Each row is a point on a landscape with many valleys, with its height.
A ball rolls from a point to the lowest of its 2 nearest points, and stops where none of them is lower. Distance is the straight distance between rows; heights are no part of it.
Norun: [ 87  90 111 132 199 142 119 170 106 137 128 138 137  93 203 126 158 152
 113 122 138  98 120  74 120 164 142 126 117 111 129 125 108 170 153 110
  70 120 132 120 106 122 195 120 141 159 122 117 113 152 117 113]  h=2.60
sezu: [153 127  85  91  83 132  71 140 124 156 141 117 150 103 136 117  84 110
  98 153 184 142 100 103 171 154  40  91 142 168 128 133  95 128 166 143
 143 131 132 146 126 172 110 109 132 143 138 105 177 102 147  92]  h=4.26
famin: [151  96  98 132 107 148 155 112 142  54 150 105 153 125 139 130  99  79
  88 155 133 158 107 139 141 128 110  86 110 174 152 157 114 146 152 100
  82 120 181 145 112 154  61 130 167 105 150 132 153 166 167 141]  h=5.43
pesig: [125  83 172 160 131  79 178 123 147 119 127 143 145 132 150 188 185 151
  95 126 105 111 167 156  95  88 170 152 128 146 113 110 130 138 105  86
 136 196 121 105  87  72 152 133  95 178 135 132  67 124  73 166]  h=5.97
Sile: [149  99 153 109  87 171 105  94 157 144 141 125 119 155  93  97 120 135
 143 138 108  97 156 141  91  59 153 109 102 143 124 122 145 137 151 133
 147 149  75 105 126 147 113 149 115  89  92 145 101  83  88  92]  h=3.09
Buba: [112 177  97 102 106  86 158 125 111 100 137 112 144 151  86  96  84  66
 107 141 139 207  93 144 183 218  74 138 132 168 109 147 120  92  98 178
 132  95 155 164 136 169  98 130 142 143 147 154 212 147 184 126]  h=4.73
rozun: [ 95  97 132 145 165 149 209 101 143  62 145  95 140  98 172 162 152 118
 105 106 109 150 152 129 130 124 140 146 127 127 133  96 172 167 124 108
  90 148 164  90 136 102 113 140 167 135 150 147 123 169 157 146]  h=5.79
zati: [136 146 139  91 152 154  61 145  98 163 129 127 137 110 139  71 117 160
 130 155 127 110 182 116  96  90 150  84 129 117 126 113 173 151 128 155
 125 112  45 109 187 162 140 150 135 181  98 114  78 115  91 131]  h=2.51
Rilek: [ 91 145 170 150 158  59 186 151 152 143 122 135 145 130 133 171 183 167
 120 133  80 144 160 169 100 143 191 159 111 106  95 113 150 152  68 139
 122 168 121 101 127  68 162 138 113 162 119 148  80 123  90 171]  h=5.82
Deka: [114 129 167 131 152 150 171 121 132 120 117 117 103  98 143 115 113 117
 164 153  70 102 173 144 129 102 187 137 115  76 103  96 170 177 115 118
 108 124 105 131 125 123 155 151 163 144 130 146  98 136 109 153]  h=6.63
meko: [136  49 131 162 166 146 128 116 151 139 130 147 134 110 147 175 163 153
 165 113 150  93 127 132  93  54 143 127 139  99 160  69 129 131 169  53
 123 148 131 103  82  89 176 125  91 143 159 117 101 131 144 130]  h=6.23
raf: [110 114 117 112 101 119 132 154 158 137 171 116 136 133 164 127 116 119
 149 184 101 187 150 180  98 121 155  93  97 125 117 126 105 145  96 140
 129 166 138 110 111 137 173 146 106 187 152 123 109 106 135 122]  h=6.12
zeziv: [138  78 111 124 111 136 100 135 167 145 143 156 146 120 177 140 131 111
 117 159 158 149 123 111 112 152 121  65  98 135 150 143  70 169 159  85
 111 135 166 146  79 127 144 123 116 115 131 119 130 124 119  98]  h=3.61
Duvup: [106 149  90 134 218 161  96 155 124 154 116 149 128 118 142  98 150 170
 160 105 146 153 119  99 124 182 159 105  91  78 147 138 110 131 151 142
  67  71 147 142 166 127 172 161 142  84 123 141 157 161 187 102]  h=2.08
binu: [105  97 135 182 172  78 146 137 146 183 101 170 122 147 123 203 207 193
 154  62 145  91 111 126 106 118 148 184 112 108 119 103 103 116 129 108
 126 157 123 100  92  80 188 110  81 117 133 124  98 129 113 136]  h=2.77
pazud: [120 106 147 164 200  81 124 164 156 179 106 174 127 125 133 167 214 222
 143 117 157 117 144 146  66  99 184 131 124 124 136  97 117 119 112  93
 113 151  94 111 123  61 197 131  63 161 138 114  70 126 110 150]  h=2.49
Kib: [124 189 129 106 132  86 140 148 152  97 159 124 179  91 163 150 143 139
  99 154 133 208 173 136 109 169  99 103 141 118 142 120 138 153  84 123
 126 137 150 123 175  55 125 100 108 163 156 120 115 128 127 155]  h=1.84
Vosan: [160 166 140  92  70 131 147 106 109 110 114 146  85 141 126  82  87  59
 114 188  89  98 167 112 185 167 123 109 140 152  78 138 146  92 132 148
 162 101 101 201 118 149 136 138 196 130 126 124 133 134  66 155]  h=5.31
noku: [181  89 167 122  50 190 138  87 149  80 166 106 139 147 123  95 115  90
 116 152  82 115 177 134 124  45 113  93 126 156 122 133 176 159 146 107
 140 151 100 118 116 120  92 139 139 114  91 152 118 103 100 124]  h=3.49
Moz: [117 207 162 123 134  50 154 158 120 138 133 134 149 140 103 128 151 154
 130 130  97 158 151 148 114 171 155 156 138  96 105 137 151 121  51 162
 128 140 119 125 137  90 149 114 119 148 105 134 103 118  97 166]  h=5.64
duro: [114 108 121 137 121 132 141 109 199  89 142 125 160 152 110 175 155 166
 126 127 165 181 120 190  78  87 141 116 117 129 199 138 120 117 122  97
 130 142 183  91 163  81  79 143  84 106 161 162 118 143 183 133]  h=3.99
vigig: [129 103 137 144 125  78 106 175 114 168 133 133 144 129 149 159 159 171
 111 118 130  88 115 117 105 114 123 141 137 152 112 134 110 131 117 122
 130 184 103 104  83 124 169  94  87 177 114  84  83 102  85 132]  h=6.52
Zupen: [136 191 171 126 112 137 167 111 114  57 138  90 148 122 102 139 126 116
 107 106 120 120 162 155 126  73 116 167 181 126 153 131 197 139  83 113
 160 128 105 117 171  66  84 109 114 138 124 144 111 123 122 186]  h=1.40
Vulud: [125 132 142 104 133 155 139 122 164  90 138 158 132 107 184 110 121  94
  96 166 110 149 174 106 112 171 155  61  95 119 146 155 133 181 143  88
  74 109 136 165 135 106 119 147 179  90 131 124 100 145 101 124]  h=2.73
saraf: [149 144 109 117  94 120 120 127 116 135 128 125 115 147  99 114  82 103
 149 143 144 141 100 157 154 123 115 128 134 122 135 149  96  92 124 122
 154 116 156 152  96 167 125 129 106 141 153 122 160 121 156 129]  h=6.40
Tavi: [164  86 105 116 112 167  50 142 105 126 139 109 147 151 114  72  93 140
 130 134 144  96 123 126  94  51 115  90 145 158 158 153 144 107 180 114
 112 125  99 105 141 192 113 149 104 170 106 123 103 131 147 112]  h=3.05
keded: [109 101  97 151 141  97 158 120 161 117 146 131 159 127 168 163 153 133
 111 124 153 161 120 133 123 165 124 132 102 135 141 136  82 146 128 102
  97 143 195 117  96 112 128 116 117 125 150 133 131 163 144 127]  h=3.35
vefe: [112 176 130 113  90  87 170 134 106 108 146 106 143 132 115 147 111  85
 131 124 113 172 113 137 157 164  94 174 161 129 108 127 143 121  74 159
 171 152 154 116 114 106 138  95 129 157 135 138 157 102 142 145]  h=5.24
pif: [133 143 115 146 126  92  89 172  57  94 128 109 123 166  96  74 103 155
 115 100 128  91  94 126 116 100 118 167 178 162 147 191 142  67 118 151
 104 109 118 110 167 185  82 123 111 184 109 112 108 166 144 161]  h=3.67
karov: [100  88 108 149 122  87 176 131 150  86 157  97 172 139 143 181 155 146
 103 122 145 160 116 177 105  97 115 165 131 160 152 130 119 138  95 124
 126 179 173  70 109 105 114 114  91 188 154 154 121 143 157 154]  h=3.60
tuki: [106 150 150 113 150 115  90 172  60 173 108 114 111 121 118  87 122 153
 134 144  85  73 131 124 129 116 161 149 142 114  70 114 167 141 125 190
 136 122  53 104 175 184 145 138 157 186  82 122  89 118  77 137]  h=2.84
ves: [ 98  67 103 154 154 193 162  97 195 140 114 121 104 153 133 160 143 123
 169 105 130 162 115 157 103 127 176 116  62 129 141 129 101 118 147 129
 111 123 175 117 101 139 139 171 125  52 145 162 147 137 168  98]  h=3.59
Bafa: [181 149 113 108  21 115  85  97 141 156 134 153 124 159 105 120  70  68
  96 168 168 142 130 130 180 160  73  73 139 188 136 171  87  85 140 139
 176 126 143 187 123 143  72 127 119 102 118 110 165 109  99 120]  h=4.66
goro: [143 157 158  89 120 171  89 112 142 112 155 111 159 113 122  96 112 153
 100 154 128 144 204 138  95  72 117  74 134 134 147 117 192 157 123 146
 117 128  56  95 216 122  86 153 125 142 109 132  91 112  88 141]  h=2.19
foli: [107 112 118 178 157  96 148 106 194 156 132 174 126 134 137 187 185 157
 178 108 148 185 145 155 105 153 170 134 101  72 161  97  91 123 111  86
 129 122 197 133 118  44 159 141  75  96 158 145 132 146 176 133]  h=6.30
bami: [124 126  86 112  83  92 117 145 152 117 163  97 161 138 120 118  99 123
 123 181 145 183 104 188 122 110 104 121 119 148 142 153  76 137 110 142
 136 135 160 124 113 159 123 106  96 194 152 141 140 128 170 142]  h=6.26
Deg: [141  99 146 141 134 149 105 117 141 163 101 131  97 158  79 109 147 168
 184 109 115  55 121 146  79  48 188 152 114 129 128 120 139 115 153 127
 135 127  70 111 122 146 143 136 105  83 103 137  72 107  99 106]  h=2.76
gefuz: [170 110 111  88 123 174  46 112 148 151 127 170 133 127 123 105  97 117
 154 174 148 167 134 141  98  99 131  27  99 105 171 124  97 129 181  81
 125  99 133 155 155 131 116 169 109  96 144 126 131  94 153  83]  h=3.42
fipez: [118 143 105 135 149 113 180 130 119  59 155  91 170  90 156 161 125  99
 113 128 141 182 125 137 144 143  81 143 161 124 144 105 155 154 117 100
 109 126 181 113 135 102 119  96 147 176 166 136 150 167 187 166]  h=5.93
piro: [160  96 166 146  95 145 136 128  85  79 139 108 118 123 137  87 121 113
 117 142  82  48 140 106 142  74 118 133 164 155 115 153 172 127 146 113
 104 126  81 128 113 151 104 104 152 150  96 112  96 141  69 163]  h=3.53
pame: [ 87  88 119 146 183 167 147  91 209 130 115 170 142 116 172 197 216 180
 115  98 160 151 151 115 101 143 153 117  82 101 161  93 119 150 162 100
 114 132 162 103 168  48 133 147 128  58 143 160 119 148 133 110]  h=6.10
vakun: [120 158 136 102  86  81 145 161  93 123 139 109 147 119 149 141 110  89
 108 162  93 123 129 110 170 170  98 149 165 148  71 127 146 117 100 183
 151 163 120 129 110 119 160  74 160 185 122 100 123 102  76 158]  h=5.02
lufan: [152 135 115 118 122 108  71 195  61 128 122 126 122 109 162  72 108 124
 122 152 129  83 119  87 142 142 111 116 182 140 117 160 134  98 146 121
 117 105 117 154 137 177 150 108 151 215 122  90 104 158 118 154]  h=3.55
Pevot: [151 132 104 120  96 115  80 143 105 147 118 137 123 125 134 102 102 125
  93 121 163  87 103  74 168 178  88 118 150 162 127 169 104 101 161 132
 122 122 127 156 120 160 103 102 143 107 112  86 138 130 111 107]  h=3.95
faf: [157 154 140 142 100 150 152  91 118  59 148 101 153 119  99 170 131 106
 104  85 152 111 113 135 140  76  75 164 182 134 173 130 162 129 127  81
 171 135 142 116 131  73  53  95 118  90 126 126 136 121 160 148]  h=0.87
meno: [105 146 111 131 129  78 108 174  74 157 117 119 115 161 117  79 117 135
 141 109 109 125  80 114 149 194 124 158 136 137  88 164 104  77 117 185
 113 119 143 130 125 190 152 138 135 166 111 118 153 144 153 109]  h=2.50
fep: [ 93  92 151 174 178 114 161 136 126 155  89 142 103 136 127 164 189 186
 153  78 102  45  98 114 112 115 166 196 107 100  95 110 129 147 146 131
 105 137 108  99 114 115 157 107 131  89 102 150 101 141  89 137]  h=3.06
lor: [163  91 146 143  74 145 131 117  98 126 121 116  87 144 116 121  92  88
 152 130 112  71  91 130 165  88 101 141 152 138 116 140 106  92 145 108
 161 140 131 150  55 167 134 112 128 134 133  99 151 111 116 119]  h=6.58
mus: [115 135 162 145 140  90 127 160  92 186  85 158  81 131 128 119 143 133
 150 121 101  47  97  87 157 178 162 176 131 101  78 129  91 145 126 140
 135 120 115 164  87 139 174  95 160 104  92 114 123 130  67 110]  h=5.73
fipu: [136 105 126 126 120 141 111 130 108 127 115 136  99 138 140  76 120 126
 103 126 111  76 125  83 128 151 158 125 109 158 117 175 123 125 147 141
  94 120 104 144 113 180 111 136 164  95  92 116 106 133  90 106]  h=4.28
lan: [174 184 121 107  60 110 132 105 123 110 116 156 108 155 109 110  83  52
 110 172 134 138 142 123 186 185 112  90 145 159 121 167 114  73 129 124
 156  91 159 212 124 132 100 127 159 106 142 114 151 140 106 158]  h=5.00
div: [140 124 149 152 101 136 158  81 145 142 118 124 110 130 109 175 134 115
 150  83 141 109 113 122 142 113 114 159 127 117 136 110 108 133 127 103
 175 146 153 122  85 101 113  98 115  65 128 117 139 110 126 111]  h=5.25
Boru: [111 132 129 158 153  87 147 162  94 103 129 111 135 150 107 130 141 171
 140  83 125 109  87 138 114 121 127 177 159 121 148 160 142  94 106 134
  92 129 147  86 124 134 124 109 102 151 130 128 124 160 150 163]  h=3.37
Nedir: [102 137 115 130 125 114 118 139  95 158 111 113 106 149  94 128 118 149
 150  66 137 105  69 107 155 149  83 177 130 133 109 142 114  92 130 181
 136 135 125  89 125 166 130 111 119 108 118 116 168 111 148  99]  h=2.05
Zab: [101  62 129 160 107 106 168 136 107 110 127  95 125 168 125 155 142 145
 117  99  92  88  87 139 122  86 130 178 104 180 116 155 122 114 109 184
 116 187 127  52  96 147 111 116 111 123 113 125 119 103 113 126]  h=2.00
Sifi: [ 74 105 149 148 168  99 173 116 202 138 121 158 143 125 170 192 224 188
 115 118 128 171 177 147  92 149 172 146  92 112 120  93 123 145 105 121
 120 167 143  91 154  42 157 155 102 137 147 163  96 139 113 128]  h=5.96
saled: [152 156 119 125 126 136  74 131  92 102 141 116 137 175  93  75  95 153
 118 131 138 105 154 160  96  54 150 120 156 152 161 171 166  85 114 139
 115 112  85 111 184 177  93 162 100 177 101 121  78 145 121 153]  h=3.36
Lufel: [113 100 103 162 165 181 156 117 156 158 108  94 111 113 121 179 125  88
 158  93 150 191  68 147 153 173  82 141  93 131 112 103  78 130 118 156
 141 114 179 137  81 169 138 147 137  87 156 155 226 137 200  86]  h=4.85
fimep: [139  75 101 142 160 161 110 119 136 124 133 125 155  98 151 173 141 145
 134 103 175 104  95 112 121  90  84 110 134 113 167  99 112 143 187  67
 116 132 156 103  97 116 128 108 121 108 145 112 135 139 162 114]  h=6.34
Mumit: [127 103  97 129 164 179  76 126 101 180  70 128  82 147 109  88 104 116
 131  92 142 110  70  98 147 164 107 124 105 148 106 148  83  68 176 152
 135  79 131 166 128 227 133 187 132 110 129 124 179 142 172  65]  h=2.91
ratol: [160  95 140 127  52 109 117 154 128 125 168 122 148 157 137 140 119 121
 110 158 109 112 142 140 112  76 121 112 142 167 120 151 126 128 109 122
 149 195 111 120  75 125 140 100  99 178 111 106 101  96  83 153]  h=6.68
Beni: [109 152 133 113 119 158 178  85 162 108 132  95 113 125 123 147 121  90
 119 104 120 200 140 136 136 165 132 135  98 134 119 116 134 152 109 156
 143 133 164 119 151 128  94 147 149  63 141 158 167 116 163  99]  h=4.43
sigir: [128 114 134 137 145 152 157 127 109 111  97 129  96 133 131  99  97  58
  98 127 110 122  96  90 184 211 132 115 112 164 103 160 102  99 139 136
  95  81 151 201  93 176 110 151 182  77 140 112 188 174 120 109]  h=3.23
kikol: [115 188 115 117 164  87  73 176  79 178 110 149 109 145 125  57 141 162
 138 120 113 123 129  95 127 191 164 148 127 112  97 144 127 101 109 179
 106  98 111 142 171 176 169 151 155 155  83 120 114 152 132 103]  h=2.90
Lenit: [113 110 160 152 142  84 103 205  49 137 117 102 117 137 143 106 138 147
 118 132  66  70 103 123 122 111 158 154 165 150  89 161 156 117 110 173
 111 146  93  96 137 178 148 122 144 211  90  90  70 130  76 165]  h=3.14
Vofit: [ 97  98 139 147 106 131 170 107 101 128 104  95  91 153  97 131 123 124
 130  84  80  78  83 114 154 124 119 193 101 160  82 139 121 120 128 205
 135 153 107  81 113 163  93 117 148  74 101 132 155 100 104 101]  h=1.53
sel: [104 111 123 149 170 184 144 102 151 187  98 120  96 107 127 182 143 115
 180  75 141 147 100 113 154 153 109 152  94  90 104  71  91 145 137 152
 157 126 152 128  98 117 175 131 134  59 136 139 201 104 164  80]  h=5.03
riro: [141  88 162 117 115 146 143 112 181  96 147 153 146 106 192 145 155 126
  96 159 112 146 190 122  89 115 134  70 113 120 151 119 151 186 138  62
 107 152 135 133 126  78 126 135 137 126 129 138  89 129  91 132]  h=2.93
rotib: [ 78  80 116 170 186 165 162 122 174 153  96 149 103 152 135 155 184 175
 177  85 122 102 120 128 104 127 199 156  77  92 124 118 127 124 147 132
  87 116 136 114 121 110 178 145 134  63 119 164 117 145 139 127]  h=3.34
tolif: [130 200 160 109 134 148 138 112 102  89 135  98 142 109 103  97 105 129
 114 135 114 117 181 136 133  92 127 135 153 117 125 111 210 149 104 150
 124 104  67 111 209 122  87 130 143 149 122 134 105 135  99 170]  h=1.83
tuko: [113  94 158 136 165 133 148 116 161 140 118 168 130  92 181 155 181 153
 112 135 123  96 170 102  99 127 170 124 101  91 124  90 123 195 138  80
 117 139 110 136 108  71 164 122 135 117 121 147  87 127  70 126]  h=2.62
nupor: [147 152 148 113 117 107  72 155 104 199  97 155 101 106 119 104 144 171
 125 127 142  40 120  73 137 137 130 149 139 114  96 117 114 146 142 142
 161 131  63 154 125 135 140  85 139 109  85 102 103  97  55 102]  h=5.94
Sogo: [138 111 110 145 159 108  74 168 155 200 108 173 116 153 114 131 177 195
 186 113 165 121 116 128  60 105 187 116 110 122 160 128  92 110 137 113
 130 128 112 132 123 104 190 121  66 104 140 104  78 116 145 105]  h=2.22
nuvan: [109 167 144 131 114 142 174  92 105  77 139 102 124 148  62 139 116 106
 137  64 127 133  99 144 144 104  99 203 157 118 152 132 170 111  98 135
 175 120 131  93 141 110  71 119 117  80 119 160 168 115 179 139]  h=1.41
Tate: [129 119 129 104 153 175 103 107 178 138 129 165 104 108 145 118 115 123
 174 163 112 186 166 156  95 119 173  62  80  76 161 110 111 147 139  99
 114 101 141 144 161 104 142 184 124  84 162 138 128 111 159  95]  h=3.63
vab: [158 153 122 125 136 134 109 133  88 125 127 126 136  89 124 142 113 132
 141 111 161  98  95 103 161 109  65 132 180  91 153 110 133 113 157  89
 143 112 138 129 122 114 122  84 124 129 151  90 154 120 151 136]  h=6.47
nisa: [127 115 183 140 132 136 136 142  91 127 114  94 128 107 119 111 135 152
 134 140  86  40 134 136 117  69 144 155 144 129  89 107 178 167 133 141
 124 135  49  95 144 144 115 111 139 160  91 135  84 123  50 154]  h=3.16
suk: [139  94 109  98 144 163  57 167 120 149 137 133 143 108 166  81 116 144
 137 154 145 124 142 107  90 105 143  62 119 125 153 136 130 149 162 109
 105 119 100 120 132 163 162 147 117 177 123 113  95 121 133 105]  h=2.78
buv: [137 171  98 125  88 120 112  86 108 104 134 131 129 177  53 117  85 116
  99  89 164 124  95 132 155 129  87 158 140 166 163 181 125  72 124 155
 146 114 125 123 157 149  33 133 106  69 110 125 158 117 151 119]  h=4.04
Nizeg: [135 162 120 111 186 136  92 157 130 132 122 172 132 104 165  93 141 156
 122 150 141 138 151  99 111 172 169  79 106  94 163 158 119 151 137  99
  71  86 133 162 159 112 141 147 151 106 127 115  99 152 128 116]  h=2.39
pizof: [146 175 159  96  83 126 142 107 105 163 106 139  88 113 100 101  97  97
 154 170  92  84 152 127 171 128 138 143 135  87  66  88 140 134 123 150
 198 115  84 172 126 135 143 123 165 128 120 141 140  92  74 132]  h=5.61
vusi: [114 150  94 118 146 146 116 118 104 153 105 114 114 139  83 123 100 115
 121  78 166 151  62 113 175 187  55 140 123 143 115 128 108  83 150 177
 133  88 141 137 142 191 103 149 137  85 141 130 224 138 189  82]  h=2.52
noka: [128 112 137 140 188 143  91 158 128 177 102 149  92 126 121  96 150 177
 197 131 121  94 142 133  78  79 217 125 116  94 142 109 146 133 133 119
 106 104  82 126 138 131 187 152 116 131 123 126  69 125 127 124]  h=2.48
Muk: [141  44 146 152 103 116 141 110 169 143 150 161 136 135 168 182 166 123
 128 132 137 130 150 136  91  85 138 115 116 133 133  88 104 161 146  58
 145 187 139 112  61  90 175 124  86 152 148 127  97 112 106 117]  h=6.13
saf: [111 138 112 124 104 130 179  97 170  66 154  95 148 138 123 169 136 110
  96 108 148 213 131 162 110 142 111 136 124 159 166 138 139 154 103 129
 146 148 188  98 166  93  54 125 126  93 149 164 146 133 191 120]  h=4.21
Nibo: [130 153  85 104  78 103 157 133 101  39 149  94 146 141 105 115  70  47
  90 164 130 170 100 137 187 159  57 142 161 201 124 148 140 100 112 170
 140 113 144 156 139 150  86  86 163 172 157 139 187 148 168 171]  h=4.99
tuk: [ 97  52 105 167 174 155 136  98 222 133 117 173 140 131 139 202 203 172
 169 117 168 159 137 159  83  90 167 111 107 100 187  77 115 104 168  74
 129 138 175 108 138  50 144 159  95  95 174 155 106 151 177 125]  h=6.20
big: [129 160 142 103 132 133 110 111 126 201 100 159  76 139  85  94 108 140
 181 155  96 105 147 142 123 118 192 139  91  80  81  88 121 143 124 163
 170 110  75 152 139 154 155 159 134 102 108 151 119  90  97  99]  h=5.83
ruk: [137 156 137 100 102 120 107 132 140 168 147 148 101 147 109 113 108 129
 169 165 105 158 159 166 103  98 179 108 113  97 117 112 118 119  99 146
 165 139  98 131 131 137 171 150 100 143 136 118 105  84 117 118]  h=5.99
fefu: [146 167  96 109 160 120  49 165  55 161 104 151 102 120 139  41 102 138
 133 140 140 104 124  90 142 150 129 115 161 118 117 136 128  80 154 123
 132  69 122 168 183 197 152 162 157 205 116 108 125 158 165 111]  h=3.25
vezu: [114 160 147 148 168 103 157 125 159 122 137 145 130 114 121 137 151 160
 181 121 115 186 163 159 108 137 171 134 128  52 160 104 157 131  81 105
 106 113 161 129 144  58 150 155 108 131 152 152 126 145 182 159]  h=6.42
pev: [133 134 112  89  76 148  98  84 115 147 148 122 111 178  87  85  81 123
 104 148 106 112 151 140 128  89 126 128 119 159  94 135 142  97 129 193
 167 150  66 113 155 195 103 172 119 142  81 129 125  78  94 100]  h=3.50
Ton: [111 137 107 150 165  93 129 154 127 154 130 133 143 124 134 144 152 168
 165 101 146 139 101 127 124 156 127 148 126  88 133 124 104 121 121 121
 104 123 165 113 104 115 174 113  97 140 143 122 145 142 163 129]  h=3.10
Mapim: [126 118 148 131 177 139 131 135 115 106 119 136 147  80 180 125 159 151
  80 123 135  66 148  65 121 142 127 122 142 119 131 120 153 181 156  89
  78 119  96 134 128 100 129  95 159 120 105 116  96 151  65 140]  h=2.27
fof: [135 135 101  86 105 147 105 140 133 112 166 107 158  99 167 116 101 107
  95 166 145 168 145 112 138 142  85  79 130 154 125 126 134 155 141 144
 111 145 127 115 146 148 121 119 140 158 141 117 143 111 128 114]  h=4.50
faru: [128 183 141  92 158 121 113 147 109 129 129 133 152  64 162 109 132 142
  97 147 132 111 164  66 146 166 112 112 147 109 105  94 155 179 130 145
 115 118  86 146 170  88 144  78 168 132 124 109 122 121  73 135]  h=1.88
mab: [156 142 140 136  48 112 129  91 137 149 121 132 117 143 105 161  91  80
 121 104 170 119 103 113 181 149  72 132 141 163 140 152  89 108 118 133
 182 144 156 148  88 121  79  86 117  73 123  98 163 109 110 108]  h=5.01
fosuk: [136 167 168 144 127  99 164 108 109 138  97 139 104 111 107 136 137 126
 145 101 114  75 117  95 166 160 130 182 152  80  97 103 128 140 119 115
 150 111 130 158 105 102 125  80 157  73 112 123 143 139  88 138]  h=5.49
goka: [135 131 156 131 143 160 149 109  95 147  88 125  65 128 104  97  92  78
 137 115 104 109  97 114 194 173 114 145 141 112  80 114 120  77 141 136
 142  77 128 192 101 183 132 171 167  93 145 125 203 142 131 107]  h=2.83
Mubi: [143  82 123 155 135 165 183  80 144  57 144 117 146 113 158 169 147  94
  85 112 127 131 126 119 134 128 126 110 119 144 157 124 135 152 165  63
  94 132 181 130 104 105  65 134 174  67 135 127 132 171 154 136]  h=5.62
kub: [127 184 145 115 138  84 164 124 130 102 129 126 166  87 157 159 147 114
  92 121 122 154 161  84 145 188 103 149 157 116 107  96 147 158 103 121
 129 138 147 143 138  59 138  66 146 132 139 116 125 132  98 153]  h=1.43
pemaz: [140 154 121  89  56 135 120 140 112  94 171  94 154 115 146 125  96  87
  89 174 106 144 164 118 150 123  77 109 160 171  99 127 173 136 111 179
 150 173  91 115 142 131 125 101 152 187 122 118 125 100  84 165]  h=4.75
Zubu: [109  95  93 141 144 159 154 107 198 110 137 106 132 125 122 158 123 120
 161 145 141 216 114 200 101 117 143 107  89 115 162 115  98 139 131 109
 116 114 200 119 130 124 111 168 121 108 170 173 155 150 222 117]  h=3.80
Zad: [119  77 114 141 150 170 120 133 136 149 107 133 114 117 170 130 118  84
 110 127 154 117  84  94 149 190 122  93  92 149 134 158  63 147 160 113
 101 103 162 172  62 164 146 142 147  89 128 117 170 150 129  84]  h=3.57
mal: [138 109  84 102 161 187  61 115 136 175 104 141 109 134 114  93  99 127
 159 132 148 147 113 127 108 120 144  74  88 123 140 129  97 101 179 130
 128  90 123 149 140 188 150 187 114 108 137 136 143 106 166  65]  h=3.20
Keben: [120 136 173 130 166 146 151 113 159 127 123 121 128  88 133 138 141 158
 165 141 107 146 192 160  97  69 174 119 128  70 150  73 181 164  99 109
 133 131 108 109 172  62 141 149 115 149 157 145  98 122 133 158]  h=6.53
gelob: [165  62 131 136  86 164 132 117 109  77 139 126 124 129 151  85 110  85
  91 142 105  83 121  78 149 123 108  93 125 176 132 172 144 136 172 105
  83 126 118 144  81 159  86 124 170  99  99 115 134 143  99 121]  h=3.94
Kegek: [140 160  81 123  89  94 135 125 130  58 144 107 174 136  89 132  91  87
  82 159 154 167  80 162 162 132  81 125 148 161 168 174 107 129 133 111
 111  95 174 159 141 132  52  88 144 137 151 141 163 165 189 182]  h=5.22
sozo: [123 122  92 128  93  59  97 175 149 164 158 122 171 136 137 148 139 163
 119 158 158 153 104 155 104 129 105 122 119 148 136 148  64 133 109 126
 140 165 143 113  94 127 152  79  63 195 146 102 106 118 136 134]  h=6.38
serov: [108 191  88  94  88  78 131 106  91 113 145 138 130 187  61  88  73  96
  89 121 144 163 107 132 173 192  81 161 149 175 120 164 138  63  91 198
 156 113 119 137 164 172  74 140 119 135 106 141 182 118 149 130]  h=4.41
Kas: [127 149 122 124 184 169 126 127 108 145 109 130  98  99 125  99 106 113
 163 119 121 144 116 114 162 159 136 122 125  69 115 102 129 119 142 127
 106  82 142 161 124 147 157 164 154 107 148 130 186 136 171 110]  h=2.42
tiva: [145 161 154 109 112 103 113 164 139 130 159 120 168 100 145 159 141 161
 105 153 140 166 173 159  89  92 105  96 155 130 136 116 141 140  80 120
 161 169 101 110 149  71 146 100  75 202 136 104 101  92  91 173]  h=2.18
fir: [115 224 157  99 110  87 147 154  96 112 149 125 147 127 104 125 113 105
 148 146  94 178 161 164 137 135 125 148 167  85 116 122 179 122  44 161
 172 130 109 128 153  86 157 121 118 200 127 142 123 106 130 189]  h=5.46
Tobit: [143 118 118 141 114 174 175  88 144 109 122  79 111 106 115 176 108  48
 120 110 149 207  99 148 159 155  73 135 128 168 121 108 111 145 109 141
 181 135 178 148 107 154  79 133 162  86 157 150 208 120 194  87]  h=4.67
Zogam: [156 181 122 121 114 151 106  76 102  87 140 128 126 169  59  90  97 135
 110 105 138  93 133 145 134  68 119 151 157 139 156 159 165  79 137 132
 135  96  90 119 181 148  50 152 110  94  98 130 119 118 126 128]  h=3.71

Call two points neighbours if one is among the 2 nearest of the other. Go from one point of each pair to the other, from neighbour to neighbour, staying as low as possible. Name the highest point that can't be avoided.
Sogo and tuki => piro
kub and faf => pif
Ton and Vofit => Boru

For each start below, name the point where the ball stops.
Keben => Pevot
fimep => Pevot
Tobit => Sogo
